Each row is a point on a tangle of strands that fork, close into loops and nearly touch. The rows are in no order.
Two points are linked if the straight distance between their rows is under 104. Some points are linked to none.
<1458>: [-32   7 -22  -5  26   1 -14 -28  32  25 -26  -3 -22  17 -18   1  11  17
  12  19 -13 -21  38   2  26 -60]
<1801>: [ 34  37  14  19  23  42  44   4 -22  12  -9   6 -21 -20  18   7   1 -30
 -26   3   0  26 -21 -44  37  40]
<705>: [  4 -18  17  -7  53 -41  14 -39 -12 -46   0 -10  27   8 -27  55 -21  24
  21  -9  15  26 -36 -32  23 -41]
<41>: [ 34   0  47 -11  24 -25  61 -18  -4 -33  16  16 -16  -3  33  32  -9 -26
  -5 -49 -16  20 -20 -41  12  19]
<1959>: [-17  37   5 -33 -75   5 -20  54  47   8 -28 -52   7 -19  -7 -13  27 -42
  37  16  41  -5  14  28 -22 -30]
<116>: [  1  33   6 -44 -62 -32  12  -8  12 -15  -2  -8   7   2  -6  60  28 -16
 -34  30  21  37  46  12  15   1]
<870>: [  3  36 -14 -11 -54   8  18  81  -3   3 -20  -9   7  10  22  13  18 -20
  22  16  27  -5   6 -17 -41  13]
<693>: [  1  13  23  47  24 -14  21 -10 -37  18   1  -6   3   2   3  51 -41  13
  -6  -8  31  29 -41 -33   7  22]
<90>: [ -8  11 -11 -26 -20   4 -30  28   7 -17 -31  42 -18 -38  11  24  47 -26
 -30 -15  25  19  11 -10 -35   1]
<731>: [-25 -16 -14  -2  25  24   0  35  -8  21 -37   2  21  60  -4  47  48   8
  39  41   5  -5 -15 -18 -11 -27]
<484>: [-27  33  -1 -33 -51   9 -26  64  30  33 -49 -37   6 -19  -5   7  57 -37
  28  44  41   7  25  15  -6 -16]
<181>: [ 35  18  -1   4  58  54   7  14 -11  11 -41  15 -28 -48   2  15  20 -58
 -35  13  -3   9 -33 -50  32  30]
<524>: [ 57  10  21  -7  19  39  34  34 -30 -14   8  18 -29   6  17  49  37 -12
 -37 -14 -24  10 -66 -38  -3  37]
<662>: [-51  22  -5  16   7   9 -22 -50  22  -1  15 -41  35 -68  -6 -26 -29 -14
 -22  14  49  53   6  18  25   2]
<105>: [-39   7 -20  24  54  21  11 -50   4  13  19   3  18 -28   7 -61 -30 -18
   2 -28 -17   4  -7  17  30   0]
<1326>: [  0 -52  46  19  -3 -31   6 -10 -31  22  34  23 -35 -14  -4   5   7  -4
 -17 -67  -9  10 -44 -15 -27  18]
<733>: [ 16  27  -7  25  51  48  20  13 -13  12   6   4 -28 -70  15 -44   6  -8
 -72 -15   3  14 -11  -8  13  43]
<671>: [  6  22   6  14 -39  20  10  47 -14  32  10   4 -14  52  15 -18  -3  13
  12   4 -44 -53  -9  24 -34  10]
<537>: [  7 -38 -14 -17  49 -32  -2 -19 -34 -52  -8  22  22 -19 -22  46 -18   3
  19  -5  25  22 -37 -51   5 -37]
<2022>: [  7  43 -22 -25 -28  -3  17  37  24 -39 -27 -10  -2 -42  14 -34 -45   3
  47   1  54 -39  38  -3  -8  32]
<551>: [-27 -54  28  22   2 -18 -51 -35  -5  33  19 -26 -47 -27 -43  -9   0  -5
 -31 -44   7  10 -29   6 -13 -27]
<699>: [ 25 -34  -4 -15  38 -44  33 -14 -13 -57 -14  31 -19  -3   2   6 -24  34
  33  -8   1 -18  24 -47  -6 -27]
<1800>: [ -4  21  40  -5 -26  -5 -14 -17   5  38  15 -15 -10   0  11  57  42 -30
 -45  -4 -24  48 -14  15  13 -38]
<1040>: [-31  -1  -3  42   0  -8  -6 -45   3   4  66 -35  27 -16   9 -35 -14  52
 -15   8  -4  25  21  60  -5  38]
<1329>: [-17  15 -20  24  55  32 -10   2 -21  12   1 -21  -7 -89  16 -44 -19 -28
 -61 -36  16  14 -22  -2   4  27]
<1631>: [-42  29 -22 -30 -25  13 -35  52  29  19 -48  -3  35 -20 -14 -16  58 -13
   8  43  45  21  33  25 -10 -20]
<547>: [-23 -33 -25   2  31 -16  -3 -57  22   4   3   9 -49  -4 -31  -3   1  26
  20   2 -14  -6  33  -3  39 -62]
<1579>: [ 44   2  25   4 -19   0  37  41  -5 -24 -13  22   6  25  29 -44 -37   9
  44 -14 -20 -36  10 -13 -25  27]
<765>: [ -4 -28  55  32 -19 -38  49 -48  -9  25  35  -2  11  42  -8  -6 -24   7
  34  -8 -32  22   5  -2  21  -2]
<504>: [ 20 -51  19 -20  33 -35 -37 -36 -15 -27 -16  23  32  19 -42  14 -35 -36
  35 -29 -24 -17 -46   1  15 -44]
<1021>: [  0   3 -50 -16  74  37 -18   4  14  11 -41  11 -40 -22   6 -14  19   6
   7   8  -8 -61   5 -29   8 -28]
<1887>: [ 44  19   3  17   8  63  31  68  -6  14 -18 -13 -44  27  18 -15  37  -1
 -24  24 -29 -34  -1 -18  -3  32]
<1796>: [ 10 -62  26  28 -17 -12 -31 -71  23  22  50 -58  13   4 -22 -59 -18  43
  -3   7   4  26  19  38  38 -11]
<906>: [ -6  -9 -10   4 -14  -3 -53  -8 -21 -26  -9  29  37 -47  -6 -12 -36 -50
 -14 -39  22  39 -13  -7  -8 -15]
<476>: [ 13   8  24  15 -31 -34  -8 -70  13 -22  42 -40   4  24   4  55 -32  19
  -6  16 -14  28  11  19  33  12]
<1547>: [ 54 -16  18 -22  44  43  18  26 -35 -11  -4  28 -10  33  -4  44  25   1
 -20 -16 -23 -29 -70 -31 -18  41]
<99>: [ 17  38   6   9 -53   4 -70 -31  22 -14  13  -3  21   6  -9  15 -14  -1
 -18  34   3  17  14  44  17  -2]
<1300>: [  4  37 -39 -18 -17 -13   9  29  11 -27 -44  -7 -17 -18   9  13 -28  26
  28  35  45 -38  31 -20 -13   3]
<568>: [ 39 -53   1 -19 -21 -42 -12 -32  29 -35   9   8  -1  -7 -11 -23  -6  19
  -4   1  17  32  56   7  28 -50]
<1881>: [ 40 -66  74 -31  16 -73  16 -45  -3 -29  13   7  29  12 -21  16  -7  15
  14 -31 -28  10  -4  13  -1 -32]
<1957>: [ 14  20 -16   1  38  16  -7   5  -6  25 -31  17 -54 -28  28  30  49   0
 -38  -4   2   1   4 -20   4  10]
<776>: [  1  63 -18 -56 -30  16  17  16  33 -20  -2  13  -6 -51  21 -40   0  -5
 -19   1  19 -14  36  27 -13  66]
<1873>: [-14 -15  10  48   0 -29  -2 -27 -33  12  19 -10   2   6 -16  36 -29  35
  -8   6  24  31  -6  -7   0   7]
<1337>: [ 32  29 -22 -19 -23 -14  -1  25   1 -28 -20  13 -44  -5  34  48   5  19
 -25  -3  12 -27  25  -2 -22  30]
<1207>: [  8 -56 -14   8  22 -36 -16 -56   7   2  17  -1 -23  -7 -61 -26 -17  42
  16   6  -8 -13  19  -4  36 -67]
<1865>: [ 25   4 -16  10  27  40  16  66  17   7  -9 -22 -33  -2  11 -64  -6  24
  10 -18  -8 -78  -7  22 -25  23]
<1876>: [ 14  64 -10 -13 -55  26  -5  15   6   3   7  17 -28 -13  41   1  16  -6
 -35   3 -37 -14   4  17 -20  34]
<501>: [  5 -70  59  13  26 -54  32 -25 -26  14  24 -10 -16   0 -28  17 -16  16
   0 -55  -5  14 -37 -31 -20  15]
<790>: [ 10 -27  25  14  20  -2  64  -5  -7  23   7  35 -23  49   0 -21  13  -6
  37 -27 -33 -13  -7 -31  16   7]
<940>: [-46  45   9  24 -11   9   3 -39  12  18  13 -36  -7 -66  16  -5 -26 -21
 -22   3  27  47   2 -18  12  33]
<1879>: [-34  38 -26 -27 -47  -2  47   6  30 -26  39 -15  39  -4  35 -44   0  15
  16  31  -3  -4  63  35  -6  55]
<777>: [ 64  38  10 -19  -1  37   5  50 -18 -17 -15  26 -24  -9  23  30  17 -41
 -37 -10  -4  -2 -37 -30 -15  34]
<126>: [  7  59 -12 -34 -55   6  21  33  37 -20 -10 -14  -4 -27  25 -34 -26  -7
  19   9  22 -31  31  15 -24  52]
<1024>: [-22 -36  22  32  -3 -31  -1 -59   5  34  30  14   8  -6 -51 -56 -21  14
  21 -16 -15 -19  -9  42   8  -1]
<834>: [-20 -30 -14  22 -32 -34  -1   1 -11  38  15  18 -15  45 -32 -16  29  42
  -3   5 -21 -45  30  46 -15   3]
<569>: [-57 -13 -13  33  16  11  -3   1 -12  46  -3  19  13  22 -21 -18  52  16
  -8  10  -7  24  25  30   8 -26]
<663>: [ 10 -28 -47 -17  74  18 -11 -15 -16   1 -33  28 -48 -10 -17  24   3  -5
  10 -10 -25 -54 -18 -43  12 -20]
<1360>: [ -4  20  -4   0  -3  11  -3  32  13  11 -19  11 -21  45  16  11   8   6
  19  -8 -15 -34   8  17 -14 -17]
<806>: [-16  39 -17  -6 -23   0  33  17  -4  -6 -30  36  22  -7   1  10  11 -16
  15  17  36  34  16 -24   7  20]
<1521>: [ -5 -22  23   4  20 -49  11 -47   4 -17   2 -34  11 -14 -24  39 -29   2
  -2  -2  35  60 -14 -38  32 -49]
<505>: [ 14 -45 -15  12  55 -27   7 -52 -32  -5   6  19 -40 -43 -32  -9 -43  -2
  18 -38 -12 -28 -17 -42  16  -6]
<314>: [ 22  17 -21  -8  48  35 -19  37  13  19 -58  -5 -55 -12  33   8  38   8
  -3  10  -6 -55  14 -20  -5   7]
<244>: [-10   5   7   3 -64   1  13  59 -43  34  15 -26  -9  71  21  14  16  -2
   5   9 -46 -48   1   6 -36 -13]
<1509>: [  4  42   3  13  -8  40   6  32 -17  19 -19  32  30  34   6   8  -4 -32
  27  14 -11   8 -43 -22   1   1]
<479>: [ 18  -6  13  -1  10 -18 -19 -48  11  12   2 -13   5  45 -42  51   0   4
   6  15  -7   8 -20  24  50 -61]
<428>: [-16 -29  14  50 -30 -23 -21 -29 -17  31  36 -52  -1  15 -18  32 -18  47
 -33  18  15  38  13  18  20   2]
<1963>: [ 18 -19 -14 -14  27  35  -4  42  16 -15 -37  -6 -15  13  11  -8  -7 -23
  52 -19  15 -46 -15 -44 -25   3]
<1859>: [ -6 -37 -19  15  16 -32 -32 -27 -13  42 -10  24 -37  21 -72  28  41  36
  -8   7  -8 -58 -15  24  -7 -18]
<1253>: [ 18  40  24 -33 -52 -25  -8   9  29 -18  -6 -31  15  62   6  59  -8 -15
   7  19 -17 -23   5  25   2 -20]
<1077>: [-20   4  -2  31 -53 -11 -17 -25 -20  27  32 -21   4  27  -4  32  -1  22
 -37  26 -17  22  43  36  12  -1]
<1777>: [ -7  47  -1 -19 -35  12 -33 -49  30 -28  30  12   6 -49  19 -24  -8 -26
 -26 -12 -12  13  23  39 -12  19]
<389>: [ 49  34  10   1  11  12  37  47 -26   2  -8  -8 -10  64  20  43  -3  31
 -11  11 -20 -49 -33  -6  -5  36]
<1096>: [ -7  14   7  -9 -24  13 -36  28  30 -26 -35   5  32  19 -13 -23 -30 -49
  54  -5  18 -20 -10   2  -1 -40]
<1828>: [ 11  57   2 -11 -54  22 -28   3   5 -11  18  33  -5 -33  28 -16 -11 -24
 -24 -18 -26   5 -14  27 -23  26]
<67>: [-18 -27 -15  47  49  35  16  -8 -28  56  20  34  -3 -14 -42 -57  19  -9
  -5 -25 -15 -38 -57   7   3  31]
<1260>: [-15   9  -5   1  13  -4 -20  -1   9  33 -22   1 -22  50 -20  21  16  14
  29  16 -12 -49   4  19   0 -40]
<517>: [-11 -47  -1  22  18 -17 -34 -35 -10  34   2  28 -32  -4 -57   5  23   3
  -4 -32  -8 -24 -29  11  -5 -22]
<566>: [  4  18 -22 -21  43  21  25  49  46 -14   9 -30 -23 -20  45 -61  -2  14
 -10 -10   8 -49  23  35 -29  24]
<589>: [  2  19  -1 -20 -57   6 -23  43  54 -14 -26 -40  17   9 -12 -15 -11 -36
  48  10  34  -4  24  18  -5 -41]
<1955>: [ 10  50 -16   1   3  32  63  -3  22  -2  36   9  -7 -24  36 -58   3   4
 -25   9 -17  15  22   8  14  60]
<1977>: [ 10 -20 -11  10 -30 -40  -6   5   3 -23  -6   0  25  60  -7   1 -19  48
  13  32   7   1  48  15  13 -24]
<754>: [ 21  13  -8  22   2  55  30  97   6  24  -8 -48 -48   8  39 -47  37  13
  -6   4 -20 -50  16   4 -23  28]
<1408>: [-37   8  -6  20  -4  -5 -28 -41  21  15  49 -51  20 -40  11 -25  13  36
 -51  16  18  54  19  65 -14  25]
<1014>: [-27 -38 -54   4  53  26 -26  -6 -33  -9 -20  37   4 -29 -10  -8   4   1
  10 -13  22   6  -6 -38   3 -15]
<1180>: [-13  15 -70 -28  60  49 -25  49  12 -17 -52 -21  22 -58   9 -49 -10 -39
  34  12  33 -49 -19  -4  -9 -13]
<1761>: [-36  14 -45  12  34  15 -23 -16 -14 -12 -24  28  25 -54 -12 -17 -10   1
 -14   2  34  31  -3  -3   9 -19]
<533>: [-34 -31 -11  58  47  26  -6 -14 -43  47   3   4  -6 -44 -32 -44 -23  -7
 -13 -43   3 -19 -57   0  -2  36]
<1057>: [  7 -10   8  28   7  14  -3 -16 -20  26  16  23 -43 -23   8  -8  -2  -2
 -23 -50 -16   4 -24  -9  -5  28]
<358>: [-16  -9   7  21 -33 -16  -8 -14 -14  37  14 -27  30  71 -20  39  11  15
 -15  47 -18  27  41  29  42 -26]
<300>: [ 11   0  -2 -17  18  51 -15  70 -20  27 -38   5  10  30  31  48  48 -11
  19  46   8 -19 -50 -37 -32  30]
<436>: [  1 -27  30   4 -43 -24 -11 -21  12 -19  30  25   6  14  12 -20   0   2
  -3 -25 -23  28  30  17  -7 -11]
<1633>: [-28   0   8  23   1 -10  27 -21   1   0  66  15  28 -13  31 -59 -18  29
  -6 -14 -16  28  19  38 -13  43]
<1513>: [  8  23 -25  25   3  27  10  79 -16 -19  -5  21  11  -3  27 -45  -9  36
  -5   7  21 -33   9  13 -38  47]
<56>: [ 37  39  22 -26 -75  -2 -44 -22  39 -26  18 -15  18  37  -4  29 -22 -16
   5  32 -24   2  18  33  11 -16]
<1332>: [ 22 -11  10  -5 -11 -29   0 -32   2   9  12 -38  30  61 -32  58   3  30
 -12  29   3  23   6  29  53 -47]
<1076>: [ 52  55  19  21  -6  67  32  51 -20  22 -14   7 -45  14  19   1  37  -4
 -45  31 -53 -20 -18 -13  19  22]
<178>: [-17  52 -20 -19 -20  21  71  18  29  -4  47  -9  12  -1  46 -61  18   5
  -9  20 -24   4  35  27  -9  51]
<683>: [ 21 -10  17   4 -46 -18 -39 -54  20 -15  31 -36  13 -25 -14  -4 -34   5
 -20  15  43  64  21  -1  40 -14]
<1125>: [  4 -60  42   8  52 -60  41 -42 -37  -5   8 -20   7 -18 -35  20 -42  25
  23 -30   8   0 -59 -47  -1  -1]
<883>: [-35  44 -15   5  -5   2 -32 -13  12  25  23 -11  15 -32  26 -10  33  15
 -50  38  -8  35  26  66  -4  13]
<1013>: [ 29  10  -9 -19  22 -31  18  -6  -4 -26  -6  13 -52   7  33  66   0  21
 -25 -25  -6 -20  13 -16  -8   4]
<1670>: [ -7  51   6 -10 -35  28  -1  34  23  -4 -18  14  35  32  10  -1  -9 -47
  45  16   2  -1 -30  -6  -9 -24]
<887>: [-14   2  27  12 -45   6  11  -1  -9   2  26  31   3  14  17 -13  11 -13
  -3 -31 -33  36   1   0 -18  -8]
<1112>: [ 14  -1  29   2  -2 -39  15 -73  20 -20  26 -21 -20   5  14  45 -29  12
  -3 -14 -20   5  10   0  21   6]
<1134>: [-37  30  26  16 -52   6  -5 -41  27  13  42 -58  -1 -43  15  -8 -21 -20
 -17   1   4  58  -1 -15  -7  30]
<963>: [ 37 -36  43 -51 -39 -64  13  26  15 -53   3 -44  40  66   3  27  -3  14
   9  -2   0 -11  20  20  -9 -32]
<791>: [  7  11 -47  12  44  17  13  45 -11 -37 -16  17   9 -10  16 -60 -30  39
  -3   4  24 -38   7  10 -24  42]
<209>: [ -7  36 -34   7  15  36  26  53  -7  17 -39  25  18 -12  16  -7  37 -10
   4  37  35  17  11 -34   7  37]
<1505>: [ 31 -68  46 -20  18 -61 -13 -61 -11 -27   3  -7  21  -2 -46   9 -42 -19
  17 -31 -20  -5 -27   7  14 -55]
<574>: [ -3  40  -3 -21 -45   8 -29 -65  42 -29  35 -20  13 -53 -14 -19  -5 -17
  -5   9   3  41  29  38  19  39]
<1734>: [-25 -35 -22  17 -13 -18 -15  11  -8  43 -20   0 -20  62 -46   5  35  33
  19  13  -7 -58  15  30 -11 -20]
<780>: [ 32 -41  41 -41  -6 -62   8 -16  10 -50  -2  -5  17  44 -12  33  -1  21
  12 -17 -19  -9  11   9   0 -39]
<797>: [ 39  -4   8   5 -69   0 -55 -40  15   1  41 -24  15   1  -4   9  -4   0
 -37  23  14  53  19  42  32  -9]
<375>: [-12  34   4 -18 -98   1  -3  60 -20  10  11 -49  14  48  19  26  10 -24
  -2  33 -25 -17  13  14 -38 -28]
<1844>: [-41  -3 -46   2  62  -1  25 -30  22  14  11   9 -19 -24   4 -42  12  41
  -3  -7  -8 -19  32  17  10 -14]
<1250>: [  8   4  -2  -1   1  -5 -36 -17  19 -27 -30  20  33  27 -26  -7 -29 -14
  31  12   7   4  -1  -3  25 -54]
<1736>: [ -3 -38   2  24  35 -26   5 -66 -17  -8  20  -1 -37 -36  -4 -34 -47  26
  15 -34 -13 -15  12 -21  13   5]
<1517>: [ -6   2   6  -8 -10 -24  23  17  -6 -18 -10  26  27  22   2  50  27 -11
   2   1  32  50  -1 -21  -4 -11]
<400>: [-45  50 -12 -40 -51  10  -5  47  29   2  26 -24  51  -2  16 -38  23  -7
 -13  43   2   5  20  75 -34  -2]
<223>: [  7 -20  -9 -16  -3  -6 -28  -5 -15 -47 -26  37  42 -19  -4  -7 -41 -73
  25 -41  -1  17 -18 -30   4 -21]
<758>: [  3 -70  32  37 -24 -43 -24 -71   8  42  49 -24  10   1 -53 -62 -19  32
  17   3  -5   9   4  30  24 -13]
<1811>: [ 11  21 -18 -38 -32 -50   5   4   7 -35 -23  -6   0   7  -7  71   9  18
 -19  32  34  20  39   5   0  -1]
<896>: [ -4 -29  -7 -24  30  30 -15  16 -11  -5 -25  38   7   8   7  38  30 -41
   7 -13   4  16 -33 -40 -18  -8]
<812>: [-21  36 -15 -37 -54 -12   9  -8  27  10   2   3   2 -21   3   8  35 -11
 -23  30  19  37  65  25  21  11]
<737>: [-28  -1 -29  -9  78  44  21  27  22  31  -7   8 -13   6   2 -69  25  11
  -7  -8 -12 -50  -8  29  -7   2]
<1810>: [ 27  15  34 -46 -49 -37  10  42  33 -46  -7 -56  36  53  10  42  -8 -16
  25   3   6 -22   5  15 -19 -26]
<691>: [ 10  33 -44   1  -3  -9  -9  19  -6 -26 -33  15 -19 -17  24  21 -20  52
 -14  19  26 -34  39  -5 -24  23]
<1210>: [  3 -17 -27  13  -4 -38 -21  -3 -18 -21 -12  24  -8  23 -17  29 -17  63
   3  21  12  -9  23  -4  -6 -33]
<750>: [ 55 -11  29 -15  41  -8  78  12 -17 -37  -6  13   3  28  17  15  -4   4
   9 -28 -23  -2 -20 -37   8  28]
<1966>: [-28 -42 -28  35  48  22 -22 -24 -54  32 -17   5  -7 -27 -39   6 -16 -33
   7 -22   7 -15 -64 -28  14  10]
<1779>: [-44  -8  10  36   8   7 -11 -43   5  32  32  19  17  12 -18 -51  -9  -3
  16 -20 -24   4 -13  32  20 -15]
<1429>: [  6  11  65  25 -46 -10 -33 -40   2   2  44 -49   1   5   3  30 -47 -18
  -6  -8 -12  35 -44  -2  -5   7]
<1297>: [-48  55 -20 -29 -34  11  -3   3  33  19  32 -25  42 -17  21 -19  44   1
 -35  61 -25  21  40  77 -14  10]
<713>: [ 70 -20  31  -7  39  34  57  52  -7 -39 -18   8 -25  48   3  -8   5 -16
   3  -9 -22 -23 -26 -51  17  28]
<59>: [ 22 -54   9  17 -20 -13 -58 -62  17  10  35 -67   5 -15 -25 -42 -55  28
 -18  10  35  44   0   1  35 -35]
<939>: [-12  -7  16   2  11  -2  41 -14  11 -11  51  38  20  -8  38 -85 -15  10
  13 -28 -50   9  27  26 -19  34]
<778>: [ 34 -27  28   5   7 -13  46  39   5  -6 -19  -4  -4  38  20 -32 -28  10
  74 -15  -9 -63   8 -25 -27  10]
<1056>: [ 18 -36   2 -25  38 -13 -20 -15 -22 -48 -34  35  27  13 -15  10 -34 -49
  51 -34 -10 -17 -34 -28  -6 -39]
<1630>: [ 15  -4  -2  10  45 -14  16 -15 -24  24  -6   1 -63  -8  11  60  21  22
 -39 -22  -6  -7  -4 -21   3   5]
<66>: [-36 -33  -7  25   8   7 -22   0 -10  26  -9  22  18  16 -26   2  37  -4
   7  -7  17  51   5  -9   0 -38]
<794>: [-12  58 -18   1 -51   9 -45   4  16 -15 -14  13  29  -5  -5   0 -10   4
  -8  38   8   5  11  34  -2   1]
<323>: [ 24 -47 -21  -9  38 -21  29  -3 -16 -47 -21  43 -22 -25  11 -42 -24  23
  30 -22  -5 -29  27 -48  -2   1]
<1990>: [  5  22   7  -6   8  -8 -33 -41   8 -12 -15  -6  23  11 -29  44 -17 -21
  -5  22  13  26 -18   4  37 -54]
<39>: [-22 -41  40  34 -26  -2 -44 -23   6  32  35 -22 -19 -11 -15 -12   4   1
 -32 -23   9  44  -6  16  -9 -24]
<740>: [ 10 -23 -41   0  56  16  21  25 -17 -43 -21  30   9 -22   5 -75 -34  19
  15 -12  13 -39   6 -18  -5  20]
<1075>: [ 15  35  47   9 -43 -16 -17 -57  12  -1  43 -63  14  15   4  68 -26  -4
 -22  17 -10  45 -12  20  12  12]
<901>: [-26 -16 -14  27 -19  -9  -7 -13   3  18  37   5  -2  24  -8 -30  12  49
 -15  -3 -32 -28  37  62  -7  12]
<1105>: [ 20 -48 -33 -38  57   2   2   3 -36 -48 -25  34  38  -7   0  33 -32 -20
  35 -14   6 -21 -41 -59   6 -10]
<718>: [-22 -16  -9  18  35  35  17  18  -8  53  19  34 -19   8 -16 -58  47   9
   1 -23 -29 -34 -28  27  -8  16]
<1663>: [-16  59 -10 -36 -97  -9   1  41  -4   2  -9 -14  11  -2   1  28   0  -6
  -3  47  19 -14  46  23 -18  38]
<889>: [-36  44 -37  -3  17   3 -26 -42   8 -20  -1   4  46 -79 -17 -22 -23  -8
 -25  21  38  30  12  42  19  11]
<1526>: [-22 -26   8  19  -6 -15 -37 -20  -9 -10  -3 -21  19 -48 -19  -7 -43 -42
 -18 -27  38  56 -20 -19   7 -20]
<989>: [ 31  19  -4  11  10  67  -5  69 -22  18 -24  19  16  38   7  12  22 -21
  15  27 -20 -20 -61 -29 -12  24]
<913>: [ -2 -23  10 -15  59  25  -5 -12 -16  18  -5  17 -14   1   3  62  46 -39
 -12 -28  -7  21 -63 -35   4  -3]
<194>: [-41 -80 -45  23  44  12 -16 -34 -44  13  -9  33   4 -28 -58  -9  15 -10
  30 -21   9  -9 -38 -26   2 -14]
<914>: [  1 -38 -11  -1  24  26 -18  33   2  11 -27  26 -19  27 -10 -25  13  -6
  44 -30  -7 -63 -26 -21 -36   5]
<1922>: [ 12  29   7 -48 -36   2 -40  38  21  -1 -35  22 -22  -6  14  52  51 -37
 -23   1   6   7   5   4 -30 -12]
<75>: [ 31  67   7   6 -41  34  29  26 -16  23  14  15 -24  25  37  16   9 -10
 -27  15 -49  -9 -14  -7  -3  20]
<118>: [ -1 -35  35  24   7 -36   4 -77  10  11  30 -22 -45  -8  -7   5 -38  10
   9 -30 -14  -7   3 -13  15   0]
<1083>: [-36  35 -29  12  22  30   2  48 -15  41 -32  26  18   0  19  -7  50  13
   0  35  15  14  17  -5  -4   9]
<927>: [-39 -13  21  40 -36   4 -11  13 -21  41  40  11   1   3   7  -8  29  11
 -28 -22 -14  56  -1  20 -15 -11]
<427>: [  1  10 -44  25  16 -17 -17   0 -29 -27 -14  36 -16 -21   0  17 -26  55
 -13   3  29  -4  15  -6 -10   6]
<1291>: [-16 -25  57  10 -18 -31  30 -34   4  17  38 -33  11  35  -3  24  -2  -9
  -3 -12 -16  63 -23  -6  27 -29]
<1514>: [-38  42 -10  -6 -25   5  -8  29  24 -20  -4   4  52  -5   3 -37  -9  11
  13  24  20  -5  21  45 -21   1]
<1640>: [-10  -3 -12  -2  14  30  -9  72 -10  10 -41 -17  22  29  23  60  20   4
  48  50  40 -25 -24 -32 -28   3]
<280>: [-58   8 -28  18   4  13   8  44  -5  35 -14   3  21  34   8 -16  41  29
  -5  35   1   8  32  26  -3 -11]
<1367>: [ -4 -13 -14  13  16  28  -7  26  -4  53 -10  32 -31  38 -28 -26  52   4
  12 -13 -24 -65 -27  21 -33  11]
<426>: [  8  18  16  38  27  13  49   4 -25  32   8  -6 -22  -6  28  37  11  -2
 -26  -1  14  43 -26 -44  20  33]
<981>: [  3  30  -3  19   2  29  27   7 -11   8  30  26 -25 -37  38 -42  15   4
 -45 -34 -20  16   7   1   2  41]
<1548>: [ 24 -71  11 -17  11 -51 -11 -45  -1 -30   8  17  -8  -9 -30 -24 -29  24
  23 -10 -11   5  43 -15  22 -52]
<529>: [-28   4  -1  -3  -1   6   0  49 -15  37 -38  -4  13  47  14  60  66  -6
   6  40 -12   7   8  -7  -4 -26]
<1797>: [-19 -19   6  -9  15  -2  -7  -7   4  -8 -25  33  14   4  -6  32  36 -17
  10   3  24  40  -3 -23   5 -38]
<919>: [ -2 -35 -43   1  59  11   5 -31 -29  -5 -15  23 -38 -46 -13   2 -18 -11
  11 -34  -4   4  -7 -59  23 -18]
<1214>: [-12  33  42  25 -37   9 -37 -49  12  12  39 -37  -3 -34  21  -4 -68 -34
  -5 -24 -12  28 -36 -11  -3  28]
<638>: [ 15   4  32   2  -8  -5  41  -3  18 -15  18  32   6  10  37 -53 -31  -4
  32 -26 -38  -6  22 -14 -17  22]
<1005>: [-51 -33 -24   0  56  -5 -14 -56  12   0  36 -16   4 -49 -21 -62 -25  -2
  -2 -28 -14  -6   3  39  22 -36]
<356>: [ 42 -54  12 -33  44  17  23  38 -17 -21  -6  22 -11  46  -1  34  35   8
  17 -27 -10 -47 -60 -36 -22  28]
<52>: [ 20 -46  21 -14 -42 -29  -3 -23  40 -21  20   1  18  24   8 -26   8  -1
   7  -1  -6  43  68  18  20 -33]
<317>: [ 28  14 -12 -14  -6  21 -10  25  -4 -18 -17  53 -16 -34  18   4  11 -31
 -30 -33  15   8  -9 -26 -22  26]
<53>: [  7  57 -26 -36  15  31  16  37  44   4 -20  -6 -25 -49  36 -38  28  -5
 -31  15  -2 -39  25  30 -12  40]
<1939>: [ 59 -65  23 -23  40  51  44  60  -7 -36  -8  -3   2  50  -6  -6  21 -10
  33  -3  -6 -36 -56 -50  -9  33]
<1545>: [  6  -8  63  -7   4 -48  48 -31   3 -18  30 -15  21   2  12  26 -13 -19
   2 -50 -13  50 -30 -23   9 -10]
<1891>: [-17  53 -27 -20 -83 -10  24   3   5 -17  19 -15  32   5  12  -4 -10   9
   1  46   7  -6  78  24   1  66]
<37>: [-13  51  -4 -14 -98 -11 -18  38 -16  11   4 -28  36  33   3  29   3 -13
 -24  65  -9  -4  42  26  -8  -3]
<695>: [ -3  -2 -14   0 -48 -20  -2  22   9 -15 -13  -7  41  47 -21  -1   0  21
  12  43  41  25  51  17  13 -31]
<1775>: [-11 -34  57  35 -17 -22  18 -76  10  29  51 -48 -22   8  -9 -18 -36   2
  23 -12 -34   6 -10   3   9  13]
<172>: [ 27   8  10   5  72  34  -3  -5 -27  21 -35  -2 -25 -28  15  62  23 -38
 -32  -6  -7   6 -63 -46  20  16]
<1480>: [-36 -37   9  15  23 -19 -23 -45  -2  -1  -4 -44  -3 -33 -21  -1 -66 -24
  -4 -12  22  45 -16 -46  21 -45]
<1271>: [  4  42  15 -67 -24 -16 -13  51  16   0 -36 -10   1   8  19  81  55 -29
 -12  16  -3  -3  -3   0 -22 -12]
<633>: [-23   9 -44 -21  78  42 -12  44  32   5 -34 -15   5 -24  29 -52  17 -11
   9   4  11 -50 -15  25 -26 -15]
<1171>: [ 10 -22 -51 -11  42  50 -25  54   1 -34 -39  -7   0 -33  17 -38 -20 -18
  39 -11  43 -56 -17 -20 -26  -1]
<613>: [-11  20 -32 -29 -52 -27  -4  32   9 -16 -42   4  23  -1 -23  23  13  19
   3  50  61  23  51   9  -5  -7]
<1849>: [ 27 -46  17   2  61 -55  54 -33 -43 -27   3  25  -3  -2 -11  25 -31  34
  35 -21  -7  -5 -19 -52  10   2]

A tip is a point with one link. Name the tips that can be reached along the links from each point below, in the order of the rows.
<1024>: <778>, <1005>
<919>: <574>, <812>, <1271>
<181>: <1631>, <529>
<1879>: <1329>, <1513>, <901>

How many points has the smallest loop of links through each point below? Write - if it is on no loop.
<1125>: -
<780>: -
<436>: 15
<1761>: 15
<1171>: 8
<280>: 8
<1480>: 9
<713>: -

A fork is a point with three links, a tip a point with one. Leave the first point through the second and follow the links. Name the first fork or tip that comes.
<181>, <1801>: <1096>
<116>, <1811>: <691>
<889>, <662>: <118>
<1633>, <1040>: <99>
<705>, <1521>: <1056>
<1260>, <1360>: <981>
